A landscape with many valleys, sampled at points; each row gives a point and its height.
From any point a ball takes the steepest step (drop divided by distance) to one of its 2 nearest points. It stops when none of these is lower. Distance is the straight distance between rows; heights are no part of it.
z38: [184 125 116 142 129  80 108  61 124 113 107 118 119 160 109 118 144 114
 114 148 120  40 124 164 121 137 156 129 123 140 111 111 155 140 106 152
 128 108 116 130 114  81 175 145 153  82 108 146 155 136 114 117  80 169
  99 151]  (h 480)
z221: [137 117 148 122 124 121 117 113 184 132 104 111 141 155 126 166 133 144
 126 148 141 119 131 165 112 141 104 121 161  88 146 140 113  86 115 121
 130 131 145 118 146  87 127 129 124 134 117 163 141 118 103 136 114 140
 165 122]  (h 349)
z533: [133 152 136 123  79 143 170 182 131 142 146 103 109 135 101 129 130 137
 108 101 144 198 122 151 107 101 118 144 121 132 160 102 139 100 126 120
  95 132 133 142 195 121  93 138  89 116 143 126 146 137 162 156 158 117
 105 152]  (h 472)
z66: [135 150 141  98 125 138 157 153 143  84 120 130 131 106 123 182  92 128
 119 144 149 180 117 100 122 120  91 137 105 126 132 107  90  97 122 138
 114 166 104 120 160 180 102 121 129 118 118  80 118 140 131 170 173  86
 114 105]  (h 232)
z857: [117 125 158 120 138  76  90 145 132 124 117 175 152 117 123 151 135 134
 104 148 135 132 166 104 125 175 101 114 119  79 171 124 104 119 105 138
  97 140  86 136 169 141 126 133 122 131 127 145 113 117 141 130 142  64
 108  76]  (h 662)
z270: [165 121 143 151 139 116 130 109 151  83 116 165 114 115 142 186  91 122
  93 151 138 150  94 101 124 114 120 148  93 139 104 100  90 102 104 151
 116 172  95  98 156 165 132 131 119 115 118 104 115 138 107 168 127  63
 118 112]  (h 147)
z52: [ 78 136 131  98 119 115 139 179 163 103 120 145 148 122 142 156 102 154
 148 140 143 143 104 119 141 102  89  85 146 104 124 174 143 124 169  85
 138 149 133 104 116 136 106 120 103 171 121 131 126 137 114 135 134 152
 194 138]  (h 562)
z273: [ 99 130  85  82 109 148 132 150 118 165 110 112 136 106 155 147 105  98
 146 106  80 131 154 134 143 143 135 118 130  96 156 128 130 145 160 114
 138 148 179 135 111 122 126 110 150  91 140 165 113 134 128 113 105 129
 153 118]  (h 400)
z665: [103 118 100 128 134 173 155 143 112 153 121 124 116 115 146 131 107 152
 136 120  99 160  91 112 127 110 151 140 133 136 125 141 104 112 150 128
 145 175 153 105  96 153 115 131 157 170 136 114  97 141 120 110 132 139
 171 123]  (h 403)
z912: [146 141 100 125 132 200 161  93 136 154 131  76 151 144 168 129 121 152
 139 147 122 127 149 164 140 123 122 155 154  98 126 104 138 145 130 113
 156  90 142 109 105 128 145 109 177 126 149 111 122 138  98 137 148 137
 199 125]  (h 433)
z939: [156 133 146  55 110 151 106  80 126  94 117 106 114 125 128 140 125 103
 111 125 113 166 124 121 140 125  94 180 113 124 117 111 121 160 180 118
 176 130 128 161  84 133 148 119 144 106 114  95 146 143 133 122 139 173
  79 111]  (h 568)
z431: [146 142 104 139 113 119 148 109  78 155 101  83 101 154 115 109 153 104
 137 132  96 128 113 152 101 132 157 169 136 133 131 135 104  76 101 162
 131 122 144 127  80  97 155 128 172 121 141 179 111 133 137 109  87 156
 132 169]  (h 200)
z962: [ 82 133 123 126 127 121 135 208 105 161 160 198 143 131 151 103 168 129
 147 100 140 138 167 138 135 123 100 100 144 118 165 154 142 124 146 132
  82 110 103 141 146 140 113 144 119 155 153 137 130 119 124 122 149  49
 145 106]  (h 589)
z465: [134  95 154  74 163  90 132  67 125 103 100 106 115 129  87 128 144 147
  97 121 140 109 149 112 162 119 137 111 121 117 126 119 125 176 135 144
 147 111  94 149 122 101 160 163  85 171  96 171 180 134 128 150 138 102
 142 156]  (h 366)
z309: [169 144 109 159 126  89 108  89 129  65  99 132 114 142  98 105 141 149
 111 159 144  35  96 143 123 116 147 105 125 150  76 118 158 131 111 115
 127 135 142 134 114  96 178 122 142  77 112  80 155 132 120 121  95 190
 115 157]  (h 513)
z318: [107 151 110 143 122 126 170 145 135 121 134 129 144 133 141 156  80 145
 156 143 145 101 127 128 136 140 132  90 124 120 121 118 138 140 109 133
  98 131  92  74 148 170  87 109 128 120 129 116 122 124 107 164 160 106
 157 117]  (h 459)
z274: [118  94 141 150 165  81 114 114 137 130 116 136 130 134 113  93 161 142
 132 124 131  64 127 142 122 133 155 128 148 191 141 138 147 158 133 123
 114 105 125 133 120  84 160 181 123 171 112 132 149 135 117 102 107 149
 150 134]  (h 453)
z574: [107 159 137 117  95  94 107 184 151 139 121 128 155 124 113 172 116 126
 136 138 131 142 127 121 105 163 115 105 138  76 169 144 107  81 133  87
 128 142 127 139 149 130 104  96 124 110 153 138 113 124 141 122 137 157
 118  98]  (h 687)
z821: [137 161 119 123 114  97 136  94  99  94 140 115  80 144  95 158 116 112
 107 119 125 103 136 113 156 120 140 127  88 120 118 132 121 107 125 141
 131 165 120 106 116  96 114 127  77  95 109 157 168 127 114 135  74 166
  65 135]  (h 598)
z927: [159 116 161 113 125 107 139  89 120  95 113 118  83 135  81 112 153 110
  95 100 138 159 114 129 122  92 121 154  92 136 120 115 134 152 131 153
 153 126 126 171 151  88 156 122 100 125 112 105 173 109 124 151 128 108
  60 147]  (h 177)
z493: [142  93 145 128 187  79 113  70 120 100 111 113 126 131 107 103 132 120
 120 109 143  81 129  99 142 119 173 115 125 172 124 111 151 199 141 139
 147 106  88 166 132  98 155 178 101 168  99 140 166 141 124 128 131 120
 129 134]  (h 409)
z276: [153 108 102  88 126 172 144  84 123 142 141 154 115 126 143 133 106 136
 120 143  93  99 156 145 166 152 139 117  99 121 114  99 134 169 113 147
 121 125 146 150 109 107 169 135 178  83 153 120 115 136 133 112 108 135
 116 147]  (h 551)
z670: [132 118 125 141 139  92 134 136 189 157 119 127 123 163 149 199  98 166
 119 139 131 107 119 135 123 125 125 109 155  93 148 123 120  82 125 106
 122 149 118  52 139  97 118 103 138 136 136 144 112 137 105 146  98 151
 172 119]  (h 393)
z525: [114 117 107  75 108 128  69 136 140 129 125 134 150  91 145 110 133 106
 140 112 107 114 139 139 128 140  99 118 136 115 131 150 177 170 192  84
 175 124 177 146 102 108 151 129 120 109 119 151 138 142 148  91 113 192
 123 125]  (h 506)
z216: [146 137  93 112 107 163 151  93  83 143 109  78  75 149 121 144 130  93
 113 131  86 136 123 140 137 106 150 148 130  94 117 129  99  73  82 155
 140 147 137 110  71 110 136 122 157 105 121 191 113 138 120 128  79 129
 137 180]  (h 104)
z884: [114  95 122  84 137 159  69 119 151 120 128 141 165 112 147 103 131  98
 140 134 114  87 149 140 140 137  80  90 142  93 126 145 185 178 150 102
 175 120 157 153  90 112 128 147 123  89  96 187 126 122 109 103 105 146
 141 127]  (h 470)
z765: [104 131 156 147 108 112  85 175 113 120 152 140 136 100  89  95 139 111
 131 113 136 146 128  80 108 132 122 118 110 151 129 140 130 135 140 105
 154 141 129 151 134 149  94 123  93 135 143 130 111 116 164 109 147 152
  57 108]  (h 505)
z509: [111 144 118 124 127 145 149 163 132 165 140 111 138 133 152 157  89 116
 157 116 155 146 144 117 151 142 135 116 130 101 147 125 122 128 122 150
  93 104  68  83 159 190  64  82 144 129 151 112 112 129 145 175 180  78
 135 119]  (h 485)
z513: [152 101 159 101 155 163 107  90 152 144 134 124 172 142 182 126 146 133
 119 160 140 142 138 135 130 154 101 168 139  91 129 122 123 151 135 129
 147  77  78 131 117 168 143 122 159 148 127 121 131 126 119 128 176 103
 160  90]  (h 482)
z227: [133 121 110  78 119 153 130 102 106 104 143 152  98 131 109 102 132 151
 119 146 115  94 125 133 161 125 131 114 100 133  94 126 153 168 104 123
 135 127 144 158 106 114 160 130 137 105 135 106 130 140 142 100 113 171
 115 167]  (h 570)
z90: [162 134 152 122 161  71  83 111 150  95 133 182 136 131 108 151 130 152
  92 166 140  83 140  94 139 153 106 105  97  93 131 106 105 139  92 114
 128 152 113 143 140 102 153 112 127  82 124 141 139 127 135 112  92 147
  69  91]  (h 633)
z154: [ 71 134 104 135 117 127 131 187  93 144 137 130 157 114 138  94 160  92
 163 103 106 137 145 146 119 139 110 106 154 128 136 181 143 116 145 115
 134 119 165 167 123 110 110 136 112 135 136 178 129 103 125 111 128 109
 168 146]  (h 390)
z944: [ 90 124 115 157 132  96 136 153 158 150 135 128 131 137 141 172 102 148
 147 117 128 106 128 113 116 133 148 101 150 136 145 132 142 122 143 113
 110 138 123  66 148 123  99 121 126 147 141 137 116 127 108 136 117 148
 152 119]  (h 426)
z853: [158 139 101 105 123 142 129 103  92  89  83 119 110 126 120 127 112 103
 124 160 101 128  93 164 103 128 127 155 114 137 103 144  97  92 124 151
 155 173 160 145  69 126 157 133 166 106 109 126 108 142 122 122 112 143
 125 132]  (h 318)
z380: [158 112 129 128 125 121 132  88 138 141  79  90 125 157 123 125 142 123
 130 117 118 115 121 189 104 125 139 156 154 127 129 133 118  84 133 148
 132 138 148 120 101  85 158 151 148 147 114 172 141 130 109 129  93 138
 160 153]  (h 283)
z951: [144  98 109 170 163 158 149  90 123 175 150 109 145 135 183 126 104 132
 150 110 137 143 135 113 139 127 178 162 136 160 104 120 131 149 138 156
 121  92  98  92 107 158 127 123 173 149 144 104 110 125 107 156 133 102
 150 117]  (h 479)
z394: [128 132 149 165 123 135  97 171 126 126 158 170 118  96 124  89 141 106
 124 114 121 102 135  93 116 143 121 110  88 153 127 113 143 160 112 115
 135 153 154 148 142 122 104 123  94  80 144 121 107 112 152 112 126 136
  39  97]  (h 473)
z106: [157 118 155 133 145 114 152 132 113 117 106 123 114 121 115  91 149 161
 113 115 165 171 143 151 112 122 146 163 121 178 150 113 122 117 139 182
  77 130 118 154 161 131 153 171 111 173 118  68 151 131 139 146 165  67
 117 104]  (h 477)
z283: [138 127 115 126 134 132 123 108 122  67 115 161 134 131 106  86 141 180
 114 180 138  69 101 131 140 108 133 112 112 156  68 135 131 154 104 116
 138 134 142 166 102 124 180 125 148 120 134  63 125 134 128  81 125 167
 158 157]  (h 544)
z168: [101 143  69 123 116 127 125 149 113 163 124  93 124 116 162 136 109 129
 151 132  90 138 132 133 117 143 153 136 164 122 145 136 124 111 159  95
 143 126 150  99 110 137 137  99 150 141 156 140  97 154 125  94 109 172
 186 121]  (h 350)
z572: [125 144 127 114 121 134 141 109 121  85 115 132 125 137 107 129 122 133
 132 164 131 135  96 132 125 118 117 145 115 126 107 143  91 107  95 144
 143 153 133 146 109 133 139 129 135 122 123 120 122 131 119 121 124 135
 144 140]  (h 367)
z54: [187 131 106  88 108 118 126  74 104  91  60 100  95 136 123 171 110  69
 110 122  93 121 117 169 112 130 138 169 117 135 113 134 103  94 161 152
 137 182 127 125  61 120 177 136 155 106  93 139 151 149 114 136  91 141
  99 130]  (h 243)
z117: [107 142 142 110 107 163 158 153 103 148 156 129 125 122 104 113 130 140
 128  95 147 185 156 124 133 112 134 148 107 143 143 112 134 144 136 140
 101 120 114 161 177 157 113 132 125 132 146  90 132 127 164 155 176  88
 106 137]  (h 504)
z648: [135  96 141 126 148 152 156 119 123 178 135 130  91 117 139 111 155 137
 100 102 113 175 150 143 139 128 137 157 119 135 140 104 102 106 105 185
  72 126 119 119 143 140 164 173 126 160 114 115 116 129 158 146 144   4
 148 142]  (h 431)
z79: [105 122 118 166 143 125 116 178 140 132 124 133 124 120 126  93 140 145
 140 112 119 126  83 160 104 112 110 105 162 160 121 181 140 105 128 110
 147 139 193 127 136  81 115 153  95 184 111 144 125 117 108 110  94 174
 177 158]  (h 521)
z490: [151 133 155 138 136 164 139 132 154 118 136 115 138 132 173 189  99 122
 135 140 153 189 107 101 119 110 116 150 128  96 133 110  95 103 131 121
 133 139  90 100 151 176  97 104 163 139 138  77 102 118 125 173 173 100
 124  96]  (h 294)
z800: [133 104 162 170 150 164 119 126 124 139 173 126 119 139 150 107 144 118
 130 105 144 180 105 102 118 102 132 158 134 146 106 129 125 112 104 152
 136 106  93 111 151 169  91 121 105 167 121 138 114 114 134 145 155  86
 110 132]  (h 332)
z341: [ 95 112 120 150 158 125 101 115 124 154 175 136 149 144 143 118 123 113
 150 141 140 111 139 100 138 172 139 134 149 131 131 149 127 137 101 136
 124  69  60  91 109 181  93 104 147 154 135 156  98 122 125 129 145 107
 144 109]  (h 370)
z731: [136 164 115 132 111 151 167 128 130  74 123 153 141 128 111 122 118 188
 130 171 147  88 103 141 143 106 127 101 107 139  69 123 136 158  98 109
 102 140 151 160 145 136 156 119 150  99 139  43 142 113 133 126 140 146
 163 170]  (h 566)
z775: [123 144  73 147 118 130 143 121  85 157 121 101 115 116 138 117 104 110
 151 130  90 113 125 120 124 156 177 143 126 150 131 112 116 117 124 136
 128 130 151 108  92 140 139 126 172 103 153 135  99 151 139 104  98 161
 132 125]  (h 287)
z584: [171 115 167 125 143 104 126  79 140  97  88 128  95 145 113 174 140 117
  59 113 127 153 110 133 142  76 126 163  95 106 109 111 114 125 120 130
 132 131  94 127 174 103 160 126  94 139  96 123 185 125  94 180 108  72
  81 154]  (h 263)
z348: [149 105 149  76 122 104  65 103 177 112 122 137 134 110 113 131 128 139
 105 133 144 119 130 121 136 122  95 134 136 104 136 128 158 157 175  88
 183 132 143 130 116  95 161 124 110 124 121 132 148 147 137 102 114 200
 103 112]  (h 539)
z774: [122 115 163 122 127 129 115 156 154 135 117 137 146 104 155 159 112 141
 125 110 152 163 178 120 109 144 118 123 117 109 175 103 159 137 161 137
  84 143 104 129 203 148 111 146 114 121 139 100 113 121 144 179 177  47
 101  87]  (h 340)
z596: [160 133 130  62 121 120  81  88 144  78 125 144 136 115 116 141 123 147
 118 174 142 118 132 115 133 125  82 156 116 105 117 105 127 152 150  90
 174 124 120 145  96 126 178 108 139 109 126  91 145 162 142  89 130 181
 114 106]  (h 567)
z320: [131 178 136 152  84 102 162 153 124 125 147 122 112 158  88 157 127 139
 118 137 156 159 101 122 120  94 116 133 122 121 144 119  96  73  77 126
 110 135 116 119 175 124  90 107 102 117 146 130 153 130 135 143 133 150
 104 160]  (h 439)
z415: [162 105 144 172 168 161 121 103 132 169 142 104 160 142 183 114 125 115
 141 127 138 164 131 120 116 156 133 174 159 122 128 127 109 120 134 142
 131  90 110 118 111 154 134 118 168 152 137 120  96 111 123 123 143  88
 142  87]  (h 442)
z268: [ 87 146 109 118  98 129 135 174  84 147 152 127 111  95 105 115 123  99
 135 103 102 150 146  94 129 138 147 112  96 154 150 144 112 121 137 129
 123 148 141 137 131 165  82 117  88 107 147 162 113 135 155 111 136 132
  92 130]  (h 537)
z354: [108 113 155 143 111 127 115 178 135 151 125 147 155 111 134 116 144 118
 139 104 135 162 154 135 102 144 120 124 126 123 164 127 158 132 159 119
 111 144 149 158 173 113 128 142 124 123 138 111 118 107 149 124 154  93
 115  90]  (h 268)
z140: [136 119 125 185 139  95 139  90 118 159 156 139 129 158 130 116 150 141
 138 126 143  94 133 127 137 146 174 148 141 169 117  98 126 125  95 156
  94  72  92  96 132 118 144 148 164 149 146 103 130 131 113 132 105 139
 114 131]  (h 535)
z377: [158 117 130 169 126 102 150  64 100 109 112 120 106 161 109 105 152  93
 118 121 126 101 109 163 117  99 162 153 111 159  90 133 139 133 109 167
 132  96  97 130 113  84 163 136 145 125 116 137 152 122  94 135  99 132
 102 177]  (h 441)
z815: [121  97 141 158 162 148 127 154 120 170 149 141 116 123 150  98 143 138
 122 106 131 177 131 117 120 134 139 150 138 155 139 135 118  98 109 171
  80 124 129 110 141 162 114 157 100 187 117 131  98 125 142 123 143  34
 141 112]  (h 386)
z747: [162 112 180  95 147  96 115  50 146  84  84 108 117 147 121 154 144 120
  85 134 136 120 117 125 152 106 131 141 122 100 109 110 108 145 115 143
 153 121  85 142 135 122 164 152 105 158  81 145 171 132 101 157 129  76
 140 136]  (h 320)
z463: [ 72 144 113 135 121 146 110 155 121 152 172 145 142 142 128 128 131 117
 146 133 135 110 134  95 142 136 134 104 133 101 129 138 132 147 113  90
 131  89  83 107 118 169  73  82 138 133 152 146  95 127 142 126 146 141
 119 132]  (h 329)
z149: [125 176 129 143 110  87 150 153 127  73 122 147 134 138  81 152 116 172
 126 167 173 129 104 126 117 102 106 122 115 145 110 129  76  94  87 127
  98 157 114 119 148 148 112 121 103 135 129 102 147 131 124 137 131 135
 158 129]  (h 408)
z209: [ 94 105 136 103 135 120 108 143 133 122 116 162 170 112 121 102 155 102
 139 117 108  94 151 136 132 145  89  99 135 108 146 161 147 157 144 126
 133 127 137 167 127 110 133 162 117 120 110 187 140 115 120 107 126  87
 151 116]  (h 432)
z524: [109 105  69 160 123 118 109 116  96 145 139 139 123 110 145 112 124 128
 136 143  89  70 131 105 127 150 170 128 142 180 117 125 152 152 146 118
 126 129 145 101  90 132 151 139 159 120 141 117 103 167 129  89  97 181
 138 119]  (h 348)
z564: [151 154 153 145 141 201 179 157 165 155 143  94 126 145 174 155  97 134
 147 118 149 203 109 134 109  89 112 141 164  88 142 112 100 112 134 111
 128 125 139 115 144 155  86  97 151 162 133  83 122 114 138 151 179 106
 150 109]  (h 346)
z968: [142 122 143 140 113 131 133 104 103 129 164 129  98 139  93  68 162  99
 118  88 121 125 127 127 127 142 140 128  89 166 101 121 156 181 117 149
 147  97 140 177 126 108 140 109 132  86 140 111 132  99 159 119 129 142
  66 151]  (h 341)
z120: [148 124 133 173 165 141 156 138 107 148 147 118 126 136 138  68 152 133
 142 108 167 168 144 156 114 123 164 172 141 196 136 133 125  94 121 199
  71  91 127 125 134 156 121 145 101 167 128 101 137 119 132 136 151  80
 124 127]  (h 434)
z523: [119 127 154 133 115 102 126 111 141  82 109  76 154 117  97 132 116 125
 145 119 148 137 111 129 106 136 123 121 134 156 125 157 146 110 152 138
 137 125 127 138 134 140  97 153  57 157 100 158 146 124 116 143 161 125
 137 129]  (h 510)
z737: [120 130 173 102 107 134  90 115 123 120 135 120 129 125 118 114 133 104
 126 107 133 174 126  95 125 134 120 149 110 126 124 132 135 153 176 111
 177 126 117 164 107 145 111 107 110 122 134 115 124 120 159 124 145 157
  56 107]  (h 536)
z301: [117 185  95 134 104 116 149 150 106 116 153 114  85 111  96 144 101 120
 118 132 125 116 113 126 136 115 143  96 101 130 116 116 140  98 108 123
 116 174 161 100 159 115  88 121  59  68 120 152 145 132 141 138  95 181
  88 166]  (h 577)
z507: [142 153 133 151 146 200 171 116 153 164 146  87 144 172 177 135 121 148
 147 124 142 158 135 142 133 110 126 149 174  91 126 121 129 137 126 110
 138  80 116  99 105 160  89  84 151 171 148 123 125 120 105 150 149 129
 179 114]  (h 392)
z986: [109 130 156 124 113  87 115 162 150  95 117 103 147 111 106 148 112 150
 144 129 140 155 100 129 124 133 105 100 150 133 128 196 131  98 168  96
 149 114 148 132 120 120 106 134  74 199 103 141 139 126 128 130 134 192
 166 146]  (h 540)
z246: [135 104 134 164 143 101 130  93 102 133 142 106 115 139 105  84 155  85
 144 107 114  97 129 133 115 146 163 146 119 197 113 122 150 155 125 158
 142 105 128 150 106 106 148 139 129 102 120 154 133 111 140 113 100 149
  99 144]  (h 396)
z103: [101 113 139 143 129 101 132 189 126 139 111 144 126 120 110  87 172 148
 130 107 125 134 123 160 112 120 119 111 153 161 146 176 131 110 146 126
 109 137 176 143 131  77 153 175  92 192 136 136 146 123 124  89 115 141
 170 136]  (h 546)
z748: [133 141 156  96 144 103 106 126 133  93 131 196 144 117 104 148 117 152
  96 156 141 123 152  87 142 151  87  97  91  87 138 109  92 153  97 116
 121 142  94 155 147 141 134 112 117 109 130 130 119 122 140 137 131  95
  93 107]  (h 647)
z777: [149 155 135 118 131 114 124 123 132  93 142 167  96 128 101 159 110 142
 100 134 141 105 134 102 152 121 116 114  72 111 113 104 107 111  96 120
 126 180 133 118 139 100 121 114 107  73 133 120 143 131 131 125  84 159
  62 116]  (h 616)
z477: [119  97 143 175 154 115 112 110 170 174 151 118 115 148 148 169 127 102
 109 108 114 107 140 126 135 162 128 104 152 110 142 100 123 117  90 139
 119 105 104  70 151 116  99 122 117 123 112 206 104 101 116 154  98  77
 142 128]  (h 444)
z202: [112 149 128  84 110 150 157 149 146 113  97  93 132 101 133 176  95 116
 135 126 108 186 121 137 114 131 101 129 126 113 146 135  93  96 158 120
 133 172 146 134 137 160 103 126 134 119 118 101 115 129 125 157 171 108
 146 112]  (h 296)
z240: [ 95  97 136 161 166 133 113 117 148 121 142 112 141 120 121 106 125 121
 148 115 127 102 105 137 114 123 136 118 162 169 122 161 165 144 160 106
 151 108 142 112 111  99 120 158 104 178  96 144 122 116 110 115 109 167
 177 142]  (h 490)
z763: [103 143 134 152 131 139 149 167 113 183 169 147 131 143 138 114 140 144
 149  99 176 160 165 124 135 119 158 133 137 137 157 118 134 127 130 153
  63  88  94 103 174 164  91 109 132 146 153  98 125 121 154 154 168  92
 117 126]  (h 515)
z902: [155 109 131 168 135 101 114  87 152 156 114 114 153 144 147 157 113 100
 125 124 113 101 136 134 116 172 144 132 141 132 136 102 125 119 120 155
 125 128 123 100 135 110 131 142 147  85 119 175 120 112 106 142  96 116
 114  94]  (h 481)
z323: [120 122 144  83 133 108 116 112 107 103 112 115 153 111 104 109 135 149
 135 142 143 137 138 112 125 150 123 150 126 135 140 151 114 144 153 141
 131 121 101 159 106 163 148 144 136 166 122 110 151 139 129 112 174 122
 138 102]  (h 542)
z344: [127  99 146 127 132 147 121 110 156 118 108  87 138 113 129 133 115 108
 139 108 117 146 119 134 108 134 120 129 131 139 115 133 152 124 155 143
 167 147 164 135 123 124 117 143  90 122  98 167 127 116 118 144 125 114
 129 126]  (h 478)
z336: [134 128 142 147 126  96 137 126 101  91 130 117 106 117  67  63 163 146
 111 111 152 121 124 109 123 109 140 112  94 175 108 115 151 176 120 137
 137 110 128 184 152 111 132 141  90 135 125 103 160 108 143 140 165 125
  77 142]  (h 269)
z379: [140 132 154 114 146 136 152 106 110  86 108  92 146 112 111  95 129 148
 136 141 158 152 109 128 116 125 135 158 111 161 116 156 112 118 133 180
 120 127 102 158 124 166 130 161 107 172 109  88 164 125 111 144 183  84
 136 131]  (h 514)
z125: [117 104 133 169 146 123 108  85 151 157 173 100 121 172 143 161 141 110
 122 123 134 111 146 124 143 148 140 138 166 115 122 113 127 134  93 118
 146  64  64  78 122 128  99 106 137 145 134 188 112 113 109 146 109 141
 148 133]  (h 411)
z907: [109 137 150 132 119 147 139 144 135 144 168 125 114 139 124 142 120 126
 132 126 133 179 102  87 140 101 116 128 130 105 128 139 102 106 103 120
 140 128  98 112 137 169  68  92 114 156 131 150 100 122 151 135 153 127
 120 137]  (h 277)
z626: [113 126 111 151 131 146 131 177 130 158 154 181 116 104 144 124 120 132
 130 123 102  97 122  81 139 113 142  94 105 126 137 108 138 151 103 108
 113 163 166 116 144 120 109 121 150  85 153 112  99 135 137 102 103 155
  92 115]  (h 436)
z141: [ 99 115  76 156 143 128 116 179 111 171 150 164 120 110 163 104 135 127
 133 118  78  83 126  94 135 117 149 105 144 135 147 123 152 147 115 101
 131 139 178 112 117  98 136 127 167 108 156 133  98 144 129  78  71 178
 128 128]  (h 401)
z63: [ 90 146 135 131 118  75 113 193 147 142 134 173 156 133 112 156 141 137
 124 146 130 109 150 110 116 159  96  88 135  84 173 154 114  95 115 108
  99 138 104 118 159 125 107 116 117 124 146 164 117 123 124 120 127 100
 124  92]  (h 675)
z388: [ 87 173 107 121  98 133 143 176 104 120 153 130 109  98  91 103 122 110
 129 112 118 127 127 119 136 121 122  94  95 137 125 133 145 138 120 103
 124 139 147 138 158 142  71 120  50  89 123 165 130 127 151 134 118 151
  77 162]  (h 558)
z400: [ 88 148 130 136 102 127 100 189 134 116 143 184 162 114 123  91 166 158
 137 161 143 105 119  96 138 119 110 112 141 111 109 156 123 148 121  53
 131 112 125 152 125 154 120  99 144 130 148  91 118 128 155  98 153 159
 133 119]  (h 712)
z192: [ 98 118 135  89 100 145 123 169 187 129 118 118 137 126 147 181  94 131
 126 122 126 143 117 133 158  96  84  65 158  63 135 161 146 116 154  97
 160 146 151  98 110 127  85 109 101 142  97 173 126 120 123 150 128 142
 191 152]  (h 580)
z905: [ 90 142 141 155 122 110 140 219 115 146 142 177 138 124 130  89 184 141
 144  97 155 158 158 155 118 126 112 101 177 140 160 166 140 112 159 122
  77 111 147 150 135 122 127 156  80 174 154 118 157 120 120 102 138  98
 153 109]  (h 571)
z510: [110 140 102 100 123 158 115 134 126 119  96 106 122 105 152 136  93 106
 150 118 107 122 133 136 134 140 131  92 126 103 131 137 155 127 153 112
 160 170 199 120 115 116 108 125 106  95 109 155 126 125 117 131  92 157
 144 130]  (h 437)
z30: [ 85 171 117 109  93 139 120 183 133 128 131 164 155 114 124 122 140 127
 139 147 124 122 116 129 131 114 106  92 133  68 139 148 127 126 116  67
 143 133 165 152 152 123 107  91 139  97 146 124 121 123 147 129 123 158
 127 148]  (h 700)
z7: [206  97  86  96 130 193 116  47 128 143 138 136 112 144 164 139 105 134
 105 177 104  95 149 170 157 114 117 141 127 108 100  73 144 144 106 137
 155  97 128 125 102 106 187 120 189  93 132 114 111 159 107  98 110 140
 146 156]  (h 516)
z854: [171 104  81  97 128 177 141  57 122 139 110 101 131 135 157 137 127 154
 127 171 111  94 147 188 129 115 122 156 142 130 112  96 150 147 140 141
 139 100 127 116  95 111 192 142 180 124 125 114 133 156 104 119 136 139
 196 148]  (h 476)
z278: [219 102 115  83 125 127  92  53 105 114  82 113  94 142 136 158 126  76
  93 139  87  92 130 168 136 119 136 164 120 116 113 116 112 117 125 157
 135 158 109 113  53 110 202 146 159  95  75 175 153 157 114 117  83 116
 106 140]  (h 138)
z347: [120 123 110 200 166 122 149 124 130 181 150 127 144 145 168 116 125 144
 169 104 154 109 139 122 126 134 187 147 164 189 124 107 148 136 136 137
  99  80 119  78 121 141 119 125 175 156 157  89 112 126 114 132 123 145
 141 112]  (h 509)
z869: [137 143 111 100 107 157 144 128 138 110 122 169 135 120 135 140 111 171
 125 154 117  97 126 134 159 131 127  97 104 121 103  98 138 171 121  99
 106 149 163 168 144 123 169 115 183  68 164  24 130 135 147 113 142 150
 116 141]  (h 587)
z943: [140 155 100 125 113 154 172 152 109 137  86  96 123 102 137 142 101 121
 143 132  98 179  99 136 114 132 141 155 128 130 143 118  74  89 139 138
 127 171 168 138 132 145 125 127 175 122 140  83 103 134 131 133 146 137
 131 115]  (h 354)
z397: [103 136 111 163 117 134 144 182  96 164 120 137 152 117 141  57 174 106
 162 108 117 136 148 148 111 152 129 126 130 149 141 135 145 139 136 134
 110 113 181 175 139 117 143 137 152 108 151 111 119  98 147  95 138  98
 136 120]  (h 339)

Where does a ball stop that starts at each point below?
z301 => z775
z79 => z927
z596 => z354
z509 => z216
z276 => z66
z939 => z775
z117 => z278
z30 => z775
z52 => z775
